Points on a hilly landscape, in no order, each with its height.
A ball rolls from a point to whichever of its 4 nearest points has the largest drop for the distance, and stops where none of them is lower. Distance is the straight distance between rows; heights are no part of it.
k_638: [130  99 118  36 140 121 162 114 135 163 137]  height 51.2
k_940: [128  76  68  42 119 132 160  78 119 177  99]  height 46.4
k_224: [100 126 190 108 128 135 170 153 146 145 145]  height 56.3
k_637: [110 111 157  80 125 151 164 120 150 158 139]  height 35.2
k_386: [125 150 161 115 157 103 147 183 117  86 180]  height 25.0
k_164: [102 117 173 169 100 160 132 116 144 147 110]  height 31.4
k_749: [116 148 177 184 139 116 135 177 128  90 157]  height 37.0
k_879: [140 157 132 150 145 104 108 157 122  93 151]  height 43.0
k_181: [108 139 176 182 123 133 131 148 138 119 131]  height 26.8
k_680: [127 114 117 123 117 145 131  97 133 146 105]  height 42.2
k_373: [125 117  72 196  86 166  95  74 104 131  63]  height 62.4
k_247: [157 138  82 170 127 117  79 112 114 108 109]  height 43.4
k_71: [125 130 137  98 137 129 143 131 135 145 138]  height 87.2
k_232: [120 149 158  83 165 100 162 184 117  93 188]  height 23.4
k_513: [149 132 104  83 145 105 123 131 127 133 144]  height 46.2
k_936: [141 138 127  63 157  99 142 157 128 118 164]  height 34.3
k_176: [100 123 173 230  89 174 111 109 137 139  86]  height 6.3
k_729: [101 137 187  91 148 119 173 175 133 120 176]  height 35.3
k_576: [150 151 122  97 162  91 123 170 114  97 167]  height 29.5
k_604: [121 130 135 189 105 151 105 110 127 129 102]  height 44.1
k_966: [144 115  68  76 133 112 120 108 124 145 122]  height 57.1
k_874: [134 147 138 189 118 131 100 127 129 112 116]  height 42.9
k_814: [108 144 182 222 111 138 118 150 135 110 125]  height 19.4
k_973: [125 121 104 180 101 153 103  87 122 136  83]  height 32.4
k_572: [110 140 178 239  97 156 108 123 141 121 104]  height 33.1
k_659: [161 136  84  63 161  84 111 146 116 116 153]  height 37.3
k_168: [106 157 185 244 117 115 120 176 120  72 141]  height 16.7
k_579: [131 140 144 129 132 129 127 133 133 130 130]  height 74.1
k_930: [136 113  99  93 127 133 131 103 128 150 118]  height 87.9
k_514: [127 119 144  35 153 115 170 143 142 150 163]  height 56.9
k_323: [159 135  95  40 171  80 130 153 120 121 163]  height 36.4
k_668: [109 116 143 195  93 167 112  92 135 141  87]  height 6.9
k_591: [127 102  68 117 105 146 125  81 114 153  84]  height 27.9
k_776: [136 129 125  85 142 114 137 139 135 132 147]  height 52.8
k_608: [106 138 187 154 127 134 149 160 140 122 147]  height 45.2
k_589: [100  99 184  48 127 148 189 133 154 175 142]  height 33.3
k_773: [118 106  93 158 100 167 115  79 118 146  73]  height 11.9
k_994: [145 122  95 123 130 125 108 113 122 135 116]  height 61.7
k_70: [113 116 138 145 108 154 128 106 137 150 107]  height 20.6
k_696: [ 96 103 173  72 118 151 179 115 153 174 127]  height 13.1
k_679: [108 141 177 119 140 122 157 171 134 112 163]  height 47.5
k_718: [144 135  83 209 107 134  77 100 115 107  90]  height 43.9
k_234: [162 154  93 131 151  87  94 152 114  97 152]  height 36.9
k_721: [121 109 144  64 134 139 165 119 143 158 137]  height 60.5
k_137: [136 158 143 206 127 121 100 151 125  89 132]  height 43.8
k_277: [146 118  96  58 147 111 133 123 128 138 142]  height 52.1
k_458: [141 146 119 213 107 134  86 117 126 107 109]  height 42.1
k_483: [ 98 127 185 124 118 149 157 140 147 147 131]  height 62.3
k_800: [148 128  97 100 136 116 113 126 126 129 131]  height 21.5
k_958: [155 151 111 196 124 119  84 127 120  96 117]  height 41.7
k_955: [120 148 169 149 145 112 135 172 132  96 162]  height 31.7
k_588: [138 143 130 166 132 121 108 141 130 109 134]  height 44.8
k_792: [137 123  79 181 105 145  87  92 117 126  81]  height 48.8
k_129: [144 117  65 107 132 115 103 101 119 134 110]  height 64.7
k_495: [122  77  94  38 124 140 168  84 127 174 112]  height 11.4
k_526: [167 154  93 178 141  96  80 145 118  83 134]  height 41.0
k_356: [112 103 131 119 106 163 142  89 136 161 100]  height 28.5
k_863: [129 105  63 139 103 148 109  81 107 141  75]  height 23.3
k_461: [119 139 164  86 147 120 159 158 133 129 158]  height 50.9
k_642: [138  84  75  18 132 116 155  94 126 174 128]  height 42.8
k_989: [109 137 167  40 169 105 183 184 126 115 194]  height 27.2
k_75: [159 151  94 149 138 105  87 134 114  98 133]  height 40.9
k_187: [122 104 118  96 118 155 149  95 134 157 109]  height 44.2
k_276: [123 120 112 141 111 152 117  98 129 144 101]  height 36.8
k_762: [154 167 125 198 141  92  95 160 110  70 148]  height 48.7

For each start below, name the point where the ball stops.
k_608 => k_168
k_749 => k_168
k_234 => k_232
k_638 => k_495
k_718 => k_232
k_604 => k_176
k_679 => k_232
k_930 => k_70
k_164 => k_176
k_936 => k_232
k_187 => k_70

Call two points neighbours if one is among the 4 nearest of the other. Go from one point of each pair to the other, from neighbour to neighbour, staying as low as possible. Name the highest point that can't be avoided.
k_800 and k_168 => k_513
k_232 and k_168 => k_749
k_773 and k_495 => k_187
k_70 and k_176 => k_164
k_70 and k_773 => k_973
